Points on a hilly landscape, in no order, each with its height.
From any point a ball rolls to the lowest of the 6 points nearest to it. It stops when none of these is lower. Distance is the straight distance between rows; heights are no part of it.
z_628: [-20   6  -4 -23   6  -2   5  20 -11  11   5 -23  16 -13  -9   2   1   5
  -5  -1 -15   7 -19  -6   7]  (h 275)
z_745: [ -5  -7   1  -2 -11   5  -3   8 -10  23  -1   4  28   9  13   4 -19  -1
 -11 -16 -16 -28  -1  -2  15]  (h 163)
z_624: [ -8 -23   2  15   8 -12   3  -3   1  -4   5  10  12  10   8  11   8  -5
   0  16   8 -12  19 -14  -8]  (h 312)
z_691: [ 28  -3   3  17   3 -12  12 -12  -9   9  -4 -22  -1 -19  -5   5  37 -10
  11 -26  31   4  29 -15   5]  (h 637)
z_915: [ 37  -8  -1 -14   8 -15   9 -19 -10   4  -6 -19  11 -19 -12   1  23   3
  14 -18  23 -21  14  -7   0]  (h 94)
z_103: [-11  -3   5  14  -2   6 -12  -6   8 -10   1  32  -7  22  18 -12 -17 -24
   2  30  13   4   0  26  13]  (h 526)
z_118: [ -5   0   7  20  -4  -7   8 -15   5  -8  -3  25 -15  13  24 -16 -23 -32
   1  29  15   9  14  25   4]  (h 676)
z_10: [ 24  26   1 -28  14 -16 -13   3   5  -7 -14 -27 -10 -34 -21  -4  41  12
   1 -30  -1  11   0 -31 -17]  (h 145)
z_274: [-15  -4   7  32  -5  -2  13 -36   1 -10  -6  18  -4  15   5   5   0  -6
   3   2  22  16  24 -12 -12]  (h 90)
z_661: [ -9   1   3   1  -3  16   1 -10  15 -15   4  26   1  14  27  -8 -24  -7
   5  24  -2  -2  -2  23   4]  (h 294)
z_494: [ 24   1 -10 -25  11  -8   0   5  -5  18  22 -18  11 -27 -20   6  34  20
  -6 -32 -11 -19  -9  -2   0]  (h 167)
z_236: [-14   2  -2   6   2  13  -2   5  14  -7  -1  11   2  17  10  -1 -16   4
   2  28 -12  -5  -2  30  15]  (h 238)
z_844: [ -7  27  12  -7 -17   9  13  13  14   2   1   3  -1  18  -3   3 -40  21
  -4  12 -29 -10 -29  16   7]  (h 345)
z_417: [-11  12  -4  -8  -8  16   5   4   7   0 -10   0  12  17   7   1 -35   8
   3  21  -9 -15  -6  18  14]  (h 161)
z_542: [-16   2   0 -16  -4  -4  -7   8 -16   4   6 -19  20 -12  -5   2   9   7
   3  -6 -16   7 -13  -5  -6]  (h 276)
z_586: [ -7  18  -6 -21 -11  15  12  14  16  -6  15  23 -27  34   0 -13 -27 -20
  -5  22 -17   3 -26  15  24]  (h 329)
z_150: [-24   0  -5   4  -9  20   8  12  16  -9  12  11  -7   6 -15  22 -18  -1
 -13   6   3   4  -7  -7   5]  (h 381)
z_105: [ -1   7   2   2  -6   5  11   9   3  16  -7   0  19  16  -2   5 -36   9
  -8  10 -20 -18  -7   0  17]  (h 30)
z_213: [-27   8  -7   3 -10  10   0  19  17 -20   8  18 -24   6 -19  19 -11  -9
  -4  19   1  31 -13  -1   2]  (h 434)
z_778: [-15   7   4   6  -2  12   7   3  12  -3   5   9  14  12  13  -5 -23   9
  -5  15 -10  -4  -4  27   8]  (h 210)
z_592: [ 12   6 -13 -11  12  -3   8   3 -17  -4  23 -20   8 -17 -14  -4  22   0
  -9 -13   1 -13  -7 -11  11]  (h 199)
z_982: [-12   8 -16 -15 -18  13  -8  25   2  23   5   0  -1   0  -9  24  -9   1
  -4  -7 -19 -15 -14 -13  -8]  (h 282)
z_326: [-16  10   5  12  -9  16  17  12  14  -7   8   6   3  18 -10   7 -12   1
 -13   9  -4  15  -4  16   1]  (h 286)
z_13: [ 19  17   1 -17   7 -14 -16   0   3  -2 -22 -16 -15 -31 -11   0  41  -5
   4 -30  11  13   8 -10 -18]  (h 228)
z_923: [ -4  -7  22  23   6  -7  22  -6   8  -6   6  21   0   2  16  -8 -16 -20
  -1  22  10  21  20  12  -9]  (h 594)
z_558: [  6  14   3  21  -1 -12 -10 -16 -22  12 -17 -13 -15  -7  -7   4  23   7
 -13 -17  18  18  20 -22  -8]  (h 60)
z_276: [-11   1   7  19   0  14   9  -7  15 -10   3  20  12  10  11   0 -20   7
   2  23  -2 -11  10  24   3]  (h 264)
z_589: [  4  18   6   9   6 -14 -14  -1 -16   5 -16 -10 -23  -2 -11   1  23   5
 -22 -28  18  18  18 -34 -15]  (h 717)
z_402: [-17  -8  -3   6   5   1   2   9  -3  11  19   7  20   9   0   9 -15   3
  -6   7   4 -21   9  12   3]  (h 176)
z_491: [ 23  -1  -7  14   6 -11  -1 -15 -11   7 -12  -8  -9 -10  -3   8  29  -6
   7 -23  40  11  38  -9   1]  (h 836)
z_932: [-30   5  -3  20  -9  -3   1  -7   7 -19  11  15 -14  -5  -5   4 -18  -9
  -8   3   4  15   0  -5 -15]  (h 498)
z_484: [ 21   4 -15 -19   6   2 -11   6   0   3   2 -16   4 -38 -31  -3  41  18
 -12 -31 -13  -1 -10 -10  -8]  (h 123)
z_660: [-10 -23  -5  18  -5 -10   0 -33  -2   3  -8   4  -9   9  16   4  10 -10
  13  -5  23   1  33 -15 -28]  (h 266)
z_381: [-18 -11  -8  -1   5   1 -11  13  -3   7   6   0   3 -12   8   3   6  -3
   2  10  -7  -3   1  -3 -12]  (h 414)
z_272: [-16  11  -5  -2  -9  19  13  23  22 -16  -3  14 -29  11 -20   6 -14 -15
 -16  26 -13  29 -23   5  -2]  (h 291)
z_603: [-18   1 -24  23  -9   1  -9   4   8  -5  -7  22 -36  38   9 -10 -24 -21
 -14  34   6  29 -14   9  26]  (h 355)
z_49: [-26   2  -7 -17   5  12  -1  18  -1  17  -1 -21  -9 -17   5   8  10   5
 -18  -4 -24   7  -5   0  -5]  (h 463)
z_626: [  6  14   2 -15 -10  26  -1  -6  17  12 -12  17  -2  25  11 -13 -41   6
  15   6 -18 -12 -27  17  16]  (h 395)
z_81: [ 16  17  -5 -12 -29  25  -2  -3  13  -1   4  17 -12  29  11 -13 -42   7
   4  10 -16 -17 -41   4  20]  (h 550)
z_652: [ 14  15 -17 -16  17   4  -9   7  -6   1  11 -14   4 -31 -17  -1  32  -2
 -12 -21  -8  -9 -12 -19  -2]  (h 187)
z_291: [ 23   9   1 -19  21  -3 -12   7  -2  -2   5 -22  -2 -35 -19  -4  43  -3
   1 -22  -2   8  -3 -23 -15]  (h 152)
z_446: [-13  -7   0   7  10  -4   7  -5   0  20  -4 -14 -24 -12  18  -2  15   4
 -10  10   7   5   7 -10 -19]  (h 534)
z_472: [-11   0 -13 -32  10  -6  -6   1 -21   2  14 -14  32 -10 -20  -2   8  10
   7 -18 -19  -5 -13 -12  15]  (h 373)
z_19: [  3   9   4  15  13 -19  -1  -5 -10   3  -9 -20 -14 -14   3  -4  17  -5
 -15   0   9  16  16 -22 -10]  (h 517)
z_515: [ 11  -6   5  -3   9 -18  15 -15 -14  -6 -15 -30  20 -18   5 -10  14   2
  21  -8  18   3  18 -10   1]  (h 127)
z_142: [  8 -22   6  -2   7 -12   3  12 -14  -2   0  -2  32   3   6 -17  12   4
  11   4  -9  -9  -8  -4 -14]  (h 348)
z_707: [-13  -6  15  23   6   2  17 -16   6 -11  -2   7   2  17  10   0  -9  -3
  -1  27  -1  -6  19  15  -4]  (h 346)
z_593: [-26   9  -3  -2   4  10  -9   1   2 -15  11   6 -38 -18  -6   9  -4  -5
  -6   4   4  11  -3  -9   0]  (h 658)
z_90: [-26   0  -5   8  -6   5   0   8  11 -11   7   8 -14  -3 -10   1 -11   4
  -6   8   3  13  -6  -4  -5]  (h 454)
z_732: [  7   3  -4   2 -23  23   4  -8   3   1  -6  28  -1  41   7  -3 -38  -5
  14  22   9   6 -19  16  20]  (h 330)
z_194: [ -2   0  -6 -18  17   1   1   9 -14   0  18 -26   5 -15 -20   7  25   0
 -15 -13  -3   2 -15 -12  11]  (h 98)
z_657: [-19  -4  -3   0   8   0 -13  18  -5   4  -2 -16   4 -17   4   3   9  13
   2   4 -17   6  -7   2 -12]  (h 364)
z_189: [-13  12  -8 -17   2  -2   6  19 -19   1  12 -37  11 -19  -9 -12  16   5
 -11  -6 -19   3 -19  -5   4]  (h 115)
z_526: [ 24 -33  20   1   8  -6   4   1  -9  -5 -12   5  43   4   2 -13  11   3
   9  -2  -6  -9   1   7  -1]  (h 416)
z_174: [  0  -5   0  -3 -10  27   1  -1  14  -5 -11  18  12  18  13   3 -48  16
  18  11 -25 -21 -16  16   6]  (h 235)
z_59: [ 36 -11   7 -12  21 -16  18  -6   6   0   1 -17  13 -25   0   4  27  28
  13 -29  10 -14   9   3  -8]  (h 48)
z_899: [-33   3   2   7   5   3  -1  -2   1  -6   8  17 -47  -4   5  11  -3 -11
 -18  -6   8  32   0  -2   8]  (h 899)
z_196: [ -5  -6 -18  20 -18   3 -14   9  11 -18  -9  21 -12  34  11  -5 -31 -21
  13  34   3  11 -14  18  23]  (h 314)
z_289: [-15  17   2  -6 -15  16   3  14  17   5  13   2  -2  28  -2   1 -28   7
 -12  15 -21  -1 -20  13  18]  (h 303)
z_698: [ -7   5   1  10  19   2   2  -5  -7  17   0  -1 -30 -18   9  -4  17  12
 -10  -3   1  19   8 -10 -24]  (h 613)
z_736: [ 13  21   6  -4  -3 -18 -27  -7 -18   4 -20 -12 -17  -7 -15   2  33  -2
 -10 -28  23  19  21 -24 -13]  (h 751)
z_354: [ -9   2   0   6 -12   7   5  18   4   3  15   3  16  12  -5  16 -12  10
  -4   3   3 -17   2   8  11]  (h 204)
z_747: [ 35  -4  -4 -12  11 -12  -1   3   5  -2  12 -21  11 -34 -20  -1  35  18
  -4 -30   5 -15  -7  -2 -20]  (h 78)
z_974: [ -4   2  -3 -23 -17   4 -10  17 -16  18   0  -6  19  -4  -2  -2   4  13
  -6  -7 -22   0 -21  -3   0]  (h 334)
z_411: [-10  -2  -3  10  -5   9   1   4   8  -6  -9   7  19  18   6   5 -40   9
   6  14 -15 -16 -11  18  13]  (h 166)
z_436: [  3 -15  -3 -18  14 -15 -10  -7  -5  -4   9  -9  33 -14  -5  -9   3  18
  14 -22  -6 -23 -19  -9  13]  (h 287)
z_576: [  4   2  -1  21   8 -15   6 -29 -13  11 -22  -5 -11  -3   8   2  17   9
   5   0  22  19  31  -3 -25]  (h 429)
z_988: [-24   2   3   1  14  12   6  -2   5  12   9   5 -44 -18  -1  15  11   3
 -27  -4  -2  12   1  -3  -3]  (h 820)
z_29: [ -5  -3  -4  -6  11  -3   1   1 -21  -1  11 -24  12 -17   4 -14  10   5
   6  -1   0   0   1  -8   1]  (h 292)
z_138: [ -3  -8  -2  34  -3  -9  -8  -1   9 -14  -1  34 -35  24  16  -6 -22 -30
  -2  26  20  10   4  21  18]  (h 468)
z_831: [-13   5  -4 -10 -17  14   5  20   3  18   8  -7  15   5  -5  16 -23   9
 -10 -10 -18 -26 -15   0   8]  (h 156)
z_600: [  3   7  -2  -5  -5  21  -5  -8  23  -1   2  25  -9  26  16  -5 -28 -11
   4  26   1   3  -8  29  12]  (h 87)
z_811: [-20   2 -14 -11 -14  12 -15  12   6   9  11  -4  -3   2  -3  26   0   6
  -3   7 -16 -15  -6  -6  -9]  (h 370)
z_205: [ -8   2   6  16  -8  11  -1   8  16  -6  11  25  -3   2   0   0  -7 -12
 -11  19  -2   8  -1  22   4]  (h 83)
z_537: [-24   3 -14 -10 -18  17  -2  10   7  -3  11   2 -15   7 -12  13 -14  -2
 -14  -4 -12   3 -14  -1  -6]  (h 379)
z_712: [  4  -4   8  13  -2  21  -7  -4   5 -10 -11  17  30  15  21  -2 -35  17
  19   7 -25 -14  -7  16  10]  (h 224)
z_337: [-19  16   7 -33  -4   1   7  18 -15   9   3 -25  13 -14  -4   0   4   6
  -6  -4 -35   0 -23  -2  13]  (h 302)
z_874: [  4   7  -7 -17 -23  16 -17  -1  10  -1   3  16 -17  45   7  -4 -36  -9
   9   9  -6  -3 -24  19  20]  (h 374)
z_386: [ -8   8 -10   8  11   3   2   8 -12  10  10 -16 -13 -13  -1  -2  30  -1
 -18  -7 -12  10  -9 -14  -8]  (h 29)
z_77: [ -5  15   0  -8 -15  15  10   8  24   3  -2   8 -15  26  -1   4 -22 -21
  -7  26  -5   7 -14  29  13]  (h 241)
z_724: [ -6 -14   6   1   4   6   0   3  -8  12   6   1  30   9  20   4 -17   4
   0  -8 -15 -30   6   8  26]  (h 114)
z_917: [ 14 -12   0   6 -19  27  -8   1  10  -2  10  23  14  36   9  -6 -43  -3
  22  24   8  -7  -5  19  23]  (h 448)
z_511: [ 12  30   5 -16   6 -21 -22   5  -9   7 -19 -23 -28 -24 -15  -6  44 -11
  -3 -32   8   6  10 -20 -12]  (h 480)
z_880: [ 12 -12  -9 -37  20 -20   0  -4 -19   6  13 -22  17 -35  -8  -9  14  18
   6 -18   0 -21 -10  -5   8]  (h 347)
z_263: [ 16   6   6  -7 -18  21   0   0  23  -3  -4  28  -1  27  12  -4 -48   6
  10   6  -9 -20 -26   7  12]  (h 412)
z_980: [ 10  12  -5  -6   6   0 -21  14 -15   5  -2 -19 -21 -21 -12  -5  39 -11
 -12 -26   3   0  -3 -33 -14]  (h 301)
z_780: [-17  -4  -2   5  -1   4   0   2  14 -14  15  15  -2   0  -8  15  -7  -2
  -1  14   2   2  -2  -1  -8]  (h 335)
z_348: [  0  17   0  -6 -15  21   8   3  16   1  -1  10  -9  22  17  -9 -50  12
   1   7 -35 -23 -29  12  13]  (h 467)
z_871: [ -4 -15  -3  10  15   6 -14   3 -12  -5   0   8  29   9  14  -7 -27   4
  15  14 -13 -33  16   7  17]  (h 212)
z_5: [-11  -3   8  27  -6  -6   8 -13   7 -14  10  13   5   2   5   2 -12  -8
  -8  18  10   5  11  -1 -15]  (h 352)
z_265: [  5  24  -6 -23 -17   9   4   7  15   5   3  19 -28  32   0  -3 -36  -7
   0  16 -20  -7 -40   9  27]  (h 411)
z_485: [ -3   3 -11 -10 -14  12  -3  19  15   8  -2  21 -27  29 -12  -3  -7 -23
 -14  19   0  12 -28  14  16]  (h 313)
z_339: [ -9 -11   8  16  16   1  -1  -4  -2 -18  -4  11  23  16  10  -9 -23  12
   9  29  -8 -25  14  19  12]  (h 221)
z_471: [  2  -3  -4   5   9 -17  -1 -21  -3  15  -8  -7 -20   2   9   1  19   9
   4  -6  12  15  25 -15 -17]  (h 515)
z_813: [-11  10  -5  -7 -16  22  13  18  33  -8  11  12 -19  14 -26  12 -12  -3
  -6  17 -18  14 -18  11  -1]  (h 76)
z_179: [ -6  -3  -9   2  13 -13  -3  -1 -18  -4   1 -23   4 -10  20 -10  10   3
   4   7  -6  -2   7 -13 -18]  (h 378)
z_169: [ -8 -10  -4  37 -23  -2  -2  -6   7 -31  -8  28 -21  29  17 -10 -30 -23
   2  36  11  11   5  24  14]  (h 493)
z_391: [ 27   0  -4 -29  16  -8   7  -6  -5   7  11 -19   4 -35 -19   2  40  17
 -15 -19   4 -10  -1  -4 -16]  (h 89)
z_547: [-13  10 -15   4 -18   6   2  11  11  -8  -2  11 -21  37   9  -4 -29 -21
   2  41   2   5 -15  17  28]  (h 295)
z_39: [-29   2 -12  -9 -11  12   3  20  16   3   8   2 -13  10 -16  23 -22   2
  -6   0 -19  -7 -23  -5  -7]  (h 349)
z_148: [ 18  -3   6   0 -21  31   2  -3  18   3  -2  24  16  34   7  -8 -54  -4
  16  18 -10 -11 -27  -7  21]  (h 513)
z_480: [ 19  22   7 -21   6 -17 -19  -9   5   6 -27 -12 -16 -23 -20  -4  47   1
   0 -37  20  25  28  -4 -14]  (h 559)
z_941: [-28   7  -1   8  10   6 -15 -11  -3   4   6   5 -32  -5   5   8   3  -1
 -15   4   9  11  10  -5 -13]  (h 606)
z_420: [ -9 -15  -5  11   1  -9   1   0 -10   0   2   1   8   1  15   3   7  -7
   0   9   2  -9  10 -13 -22]  (h 354)
z_644: [-27   3  -8  -2   3   5 -16  -3  -2  14  13  -4 -32  -7   5  16   4   4
 -15   7  -9   5   1  -3 -13]  (h 615)
z_418: [ 24 -32  19 -15  12 -15  12 -10 -14 -21  -7  -9  33 -14 -14 -10  -1  28
  30 -25   3 -29   0  -4   5]  (h 244)
z_513: [-15  19  -3  -3  -9  16  18  22  16   2   2   7  -3  16  -9   9 -26  11
  -8  -1 -24  -7 -13   5  15]  (h 117)
z_869: [ 12 -20   4  10  -1 -18  14  -9 -20  -2 -15 -13  19  -8   9 -15  15   2
  19   3   8   8  16 -10 -23]  (h 365)
z_219: [-30   9   0   7 -11   6  -3   1   6  -9   0  25 -24   0  -3   0 -27 -13
 -18   4   3  30  -5   1  -8]  (h 705)
z_673: [ 34 -10   7 -12  -2 -15   9 -28   3   1  -7 -23  14 -21  10   1  36  -4
  18 -17  23 -12  26  -2   1]  (h 213)
z_737: [ -2  -2   9   5  -3  20  -5  -7   5  -8  -7  24  20   8  19  -8 -25   4
  11  17 -12 -16  12  33   2]  (h 281)
z_640: [ 17 -19   5 -23  10 -10  -2 -13  -9 -10  -4 -17  24 -19   0 -11   4  14
  26 -20  -5 -26   0   3   6]  (h 222)
z_836: [ -5   7  -7 -16 -11   6  -8  10  11  -2  -2  13 -22  37   1  -6 -24 -21
   8  26  -6   2 -27  17  29]  (h 307)
z_540: [  8  -4  -1   7 -16  23  -6   1  13  -4  -4  32  20  24  11 -12 -35   7
  16  19   1 -12  -9  21  13]  (h 343)
z_184: [ -8   6   9  11  11  -9  -3   7 -16  13   5 -12  -8 -20  -3 -10  30  -5
 -13   1  -5  12   9 -21  -2]  (h 492)
z_891: [-17   7   9  17 -18  -7   1 -17  -7 -13   8  25 -22  -1  -1   3  -8 -14
   0   4  14  25  12  -8 -17]  (h 583)
z_413: [ 26 -27   7  -5   7 -15   4 -16 -17 -12  -9 -12  19  -7  -3  -6   9   6
  29 -23  21 -18  11  -4  -1]  (h 160)
z_47: [  6 -21   0   3   7  -3  -3   6 -11   7   5   1  16  10  13  -4   0  -3
   4  10   0 -22  15  -4 -15]  (h 357)
z_579: [  8 -23   2  -7   9 -10  -5  13 -13  11   8   3  44  -2   8   2   2   4
   8  -2 -11 -14 -12   4  -2]  (h 285)
z_429: [-13  -5  -1  18   7   6   5   3   2  -7  -8   8  31  16  21   4 -28  17
   9  17 -15 -21  11  18  10]  (h 168)
z_473: [ -3 -17  11 -19  -5   1  -8  18  -6  18   2   2  47   3   8  -3  -7  -8
   5  -9 -24 -13  -8   1   4]  (h 226)
z_245: [  3  20   6  10  14 -10 -14   4 -22  -2   1  -6 -28 -14  -8  13  30  -6
 -19 -26   3  17  -3 -32 -12]  (h 548)
z_594: [-20   2  -4  -5   0   3  -6   6  -9  18   6 -12 -20 -10   3  13   5  -9
  -3  13 -15  14  -3  -1 -13]  (h 514)
z_726: [  9   5  -7  20   3 -15  10 -23 -21   5 -12 -16  -3  -1   0  -3  30   1
   7 -17  23  20  32  -7   3]  (h 661)
z_815: [ -2  16  15   7   9  -4   4   1 -16  12   6   5 -22  -9  -1   5  26   9
 -25  -9   0  15   6 -24 -17]  (h 672)
z_127: [-31   7  -5   5   6   2  -8  -6   4  -4   4  16 -37  -6   7  17  -1  -9
 -22   6   6  13   4  -8   1]  (h 706)
z_382: [ -6 -10  -2   3   5 -14  -5   8 -12   2   6  -6   6  -9  11  -6  10  -3
   0   8   4   3   9 -13 -16]  (h 377)
z_201: [ -2  -2  -6  13 -19  18  -6  -7  13 -13   3  26 -17  32   9   1 -25 -26
   6  31   9   0  -5  20  22]  (h 293)
z_620: [ 30 -10   3 -16  15  -5   3  14   0  10  15 -22  25 -34 -12   3  35  33
   7 -39 -12 -15 -10  11   2]  (h 151)
z_316: [ 22   1  -1  -9  11 -15   8  -6 -13  -1  12 -27   0 -23 -11   4  33   5
   4 -10  11  -9   3  -8   2]  (h 122)
z_798: [-14   4   5  21  -4   3   2  -1  15   4   6  32 -24  10   0 -10 -16 -27
 -10  16  10  30   4  12 -13]  (h 571)
z_852: [-20   6  -9  14 -18   1  -3  21  17   4 -11  35 -54  22 -10  -2 -15 -26
  -9  23  -4  33 -14  10  23]  (h 35)
z_787: [ -9 -11   9  21   0   0  15 -19   4 -14   4  19   6  13   2   8  -1   2
   2  12  23  -2  24 -13 -15]  (h 243)
z_140: [ 29  -4  -1   4  -4  -6   0 -18  10   6  -9 -14  17 -32  -4   6  42   5
  13 -32  25   8  19   3  -9]  (h 323)
z_607: [-15   7  -1   8 -15   0   6  11  27   1   5  24 -28  13  -8  -3 -11 -15
  -9  15  -4  28 -10  13   7]  (h 423)
z_448: [-11   2  17  26  12  -9  18 -26   1 -12   0  20   1  18   7   0 -12  -7
  -5  15  18   4  21   6 -10]  (h 337)
z_400: [ 22   5  -5   4  10 -16 -30 -23   2   5 -18  -7  -1 -30 -19   5  40  -1
   9 -35  30  20  38   4  -8]  (h 107)
z_108: [-25  15   4  17  11   9  -6  18  -8  12   5 -17 -22 -18  -8   6  25   1
 -17 -13 -17  24   5 -22  -7]  (h 558)
z_366: [ 31 -13  11  -6  12 -20  18   2  -1   1  -8 -26  25 -34  -6   2  23  26
  18 -35   7 -19  -2  10  -3]  (h 26)
z_487: [-10  -9   7  24  -1  -1   8   2  13 -10  15  10   7   9  -1   9 -11 -13
  -9  20  10   4  15  13   0]  (h 297)
z_806: [ -1  24   3 -21  -9  16  -4   9  11   0  14  27 -28  34   0 -13 -50   5
  -4  20 -35  -9 -49   7  17]  (h 536)
z_356: [  7  -1   1  -3  17  -2 -10   5 -15   2   9 -20  -6 -16 -22   8  28   0
 -11 -12   1  -5   1 -27   8]  (h 255)
z_98: [ 26 -20   9 -13  21 -17   6 -11 -13 -16  -3 -30  15 -13  -6  -6   6   5
  16 -23   5 -20   7  -8   1]  (h 207)
z_539: [ -1 -13  -1 -17   4 -10  -7   5 -10  -5  -1  -4  48 -17  -2 -14   6  15
   6 -11 -14  -7  -6  -3  -1]  (h 353)
z_517: [ 24 -21   6  -7   4 -18  11 -18 -11 -15 -11 -25  21 -14   0  -9  19   7
  23  -8  18 -20  13  -8   5]  (h 193)
z_475: [ 30  -5   2 -24  17 -16  -2  -6  -3   7   9 -28  10 -30 -13  -4  30  22
  11 -28  13 -14   3   8  -9]  (h 58)
z_25: [ 13 -28  10  10   9  -4   4   3 -15  -1  -5  10  32  14   1  -7   1   4
   9   2   4 -21  15   4  -8]  (h 413)
z_655: [  9  -8  11   2   3 -24  17 -12 -17  -7 -26 -24  14  -7  13  -7  16   2
  20  -1  20   2  24 -11   2]  (h 75)
z_574: [  4  -6  -9 -18  -3 -11 -11   1 -29  -1   3 -15  27 -16 -10 -14   7   9
  10 -12  -4  -3 -13  -7   7]  (h 342)
z_239: [ 37 -18  16 -14  18 -12  12 -17  -5  -2 -16 -34  17 -23  -2  15  30  27
  21 -26   8 -18  20  21 -11]  (h 55)
z_3: [-20   1  -6   7  -3  -4 -10 -20  -1  -3   9   8 -19   5  12  13   1 -14
  -3   4   6   7   2 -12 -18]  (h 430)
z_222: [  9  -7   0  20   0 -16   9 -24 -22   0 -25 -21   4  -3   6   0  20   5
  14   0  25  14  33 -10  -5]  (h 504)
z_510: [ 19 -11  10  17 -17  39   9 -19  10  -4   7  26  16  37   6  -5 -61  -2
   9   9  -1   1 -19   8  32]  (h 593)
z_71: [ 14 -26  10  -5   9 -17  -4   4 -19 -14  -3  -6  39  -8  -6  -5  10  13
  10 -14  -3 -16  -3  -5  -4]  (h 308)
z_933: [ 29   4  -7 -25   8  -2   1  15   1   1   7 -23  13 -33 -24   5  28  25
  -3 -32   2  -6 -16  -4  -7]  (h 108)
z_293: [ 10 -13   6   8 -16  39  -5  -9  10  -4  -4  29  28  29  15   2 -40  -1
  20  12  -6 -16  -6  13  12]  (h 336)
z_944: [ 11  24  -3  -8  18  -7 -24   6 -10   6  -7 -15 -31 -17 -15  -5  31  -2
 -13 -25  10  14   6 -25 -14]  (h 431)
z_710: [-18   9 -11  -5   9   1  -7  11 -12  12  16 -28  -5 -15  -3   3  11   5
  -6   6 -19  14  -7   0 -12]  (h 446)
z_870: [-17   4  -7   0  -7  12   6  14  13  10   8   3  -2  17  -9  19 -25   6
  -3   1 -13 -12 -18   9  10]  (h 242)
z_14: [ 15  14   5   2   3 -10   0   3  -5   4   3 -19 -11  -8  -3  -8  33  -3
  -9 -17  23   3  13 -23  -6]  (h 462)
z_794: [  5 -27   7   1  17  -4   7   2 -16  11   4   9  46   4  10 -19   5   1
  -1 -12 -12 -17   3   3  11]  (h 398)
z_692: [ 12 -18   3   9 -15  36   0  -7   8   3 -13  31  32  13  17   3 -46  16
  12   1 -19 -15  -3   3  13]  (h 318)
z_711: [ -1   4   4   8   8 -27  10 -13 -14   2 -23 -20  -5 -14  13 -12  17   1
  15   0  11  17  24 -14 -13]  (h 422)
z_254: [ -6   4  12  19   2  -3  14 -13   9 -17   2  20   0  14  15  -4   2 -11
   1  17  10   2  15  21  -7]  (h 442)
z_166: [ 43 -12  10 -13   8  -7  24 -10   7  -4 -13 -27  19 -31  -3   6  29  16
  15 -23  18 -14  12   4  -7]  (h 53)
z_714: [ -9  -1  -2  14  -7  12  -2   7  -4   6  -5  -5  24  13  18   4 -29  14
   9   2 -13 -16   3   5  25]  (h 118)
z_512: [-16  -1   1  10  -5   6   4   4  20   5   4  28 -18  13   9  -6  -7 -27
   0  34   9  15   0  35  19]  (h 324)
z_976: [-10  -2 -16   7 -10  -4   6  16  10   2   3  14 -39  32  -3   1 -23 -23
 -15  33  -6  15 -25  15  30]  (h 319)
z_439: [ -9  -4  -1 -30 -21   5   2  27   2  24   3 -12  18  -2  -5   7 -13   1
 -10 -11 -31 -15 -25  -7  -7]  (h 257)
z_705: [-16 -16   3  21   2 -10  -4  -9   5  -7   9  12   0  10   3   7   0 -13
  -4   9  17  -1  17 -12 -20]  (h 316)
z_834: [-15  -4   6  16  -4 -11   3 -34   1  -8  -2  14  -6   6  10   6  -7 -13
  -9   4  14   9  25  -9 -18]  (h 267)
z_992: [  0  18  -5  -6  -6  10  18  21  17  10   9  11 -16  28  -5  -2 -32   2
  -4   9 -30  -4 -31  15  12]  (h 385)
z_373: [ 36  -1   4 -10   8 -10  16 -14   5  -5  -7 -24   8 -29  -8   9  31   2
   5 -22  16  -5  12  -3  -7]  (h 100)
z_275: [ 27  10  -3 -11   1 -16 -10  -7  -2   0 -16 -13   1 -23 -18  -2  41   0
  -1 -40  29  13  21 -17 -17]  (h 309)
z_394: [ 10 -17   1  -2   4  -6  -3   9  -9   0  -4  -5  25   1   4  -9   8  -2
   5   3  -3  -6   6  -5 -28]  (h 387)
z_304: [ 26  11  -1 -15  -4  -9 -17  -6   9  10 -24 -13  -5 -29 -13  -1  40  -8
   5 -33  25  22  24  -5 -12]  (h 532)
z_477: [ 16   4  -8  17   8  -6 -13 -11 -10  15 -18 -16   1  -2 -13  12  32  -8
  -7 -30  30  18  35 -24   1]  (h 856)
z_315: [-11  -2  20  27  -7  -7  11  -4  12  -5   5  28 -11  11   8  -3  -5 -24
 -15  21   9  20   5  13 -11]  (h 451)
z_35: [  9  22  -1  -9   6 -13 -21  -1 -18   2 -12 -10 -28 -12 -14   4  32  -4
 -15 -28  12  15   3 -38 -23]  (h 521)
z_541: [ -9   1  -7  19  -9  -4  -6  -2  12 -15  -5  27 -24  20  16  -9 -25 -28
   1  34  10   9   4  15  22]  (h 375)
z_379: [ 31   9  -5 -18   9 -18  -9  -2   9 -10  -9 -24   0 -33 -19   0  40  12
  -5 -32   7  -1   0 -20 -21]  (h 101)
z_646: [ 11   5   2  -1  11 -16   6  -3 -21  -2   8 -33  -5 -23  -3 -11  21   0
  -2 -11  18   1   3 -19  -4]  (h 262)
z_430: [  0 -11  -2  -1   1 -17   3  -9  -2   1 -12  -4   4  -6  21  -9  17 -11
   0   9  -2   3   8  -8 -26]  (h 406)

Call two points neighbours if one is among the 6 nearest of the other. Go from one point of each pair to the other, from neighbour to neighbour, staying as low as possible. Name the highest point that can't be avoided.
z_386 / z_600: z_628
z_205 / z_400: z_275
z_600 / z_813: z_326
z_600 / z_724: z_236
z_386 / z_558: z_576
z_852 / z_600: z_272
z_105 / z_724: z_714
z_386 / z_366: z_652

Two balls start at each pair of points below. Name the first point that both come to, or write none.
z_988 / z_446: none
z_944 / z_10: z_379
z_382 / z_574: z_194
z_35 / z_13: z_379
z_25 / z_394: none
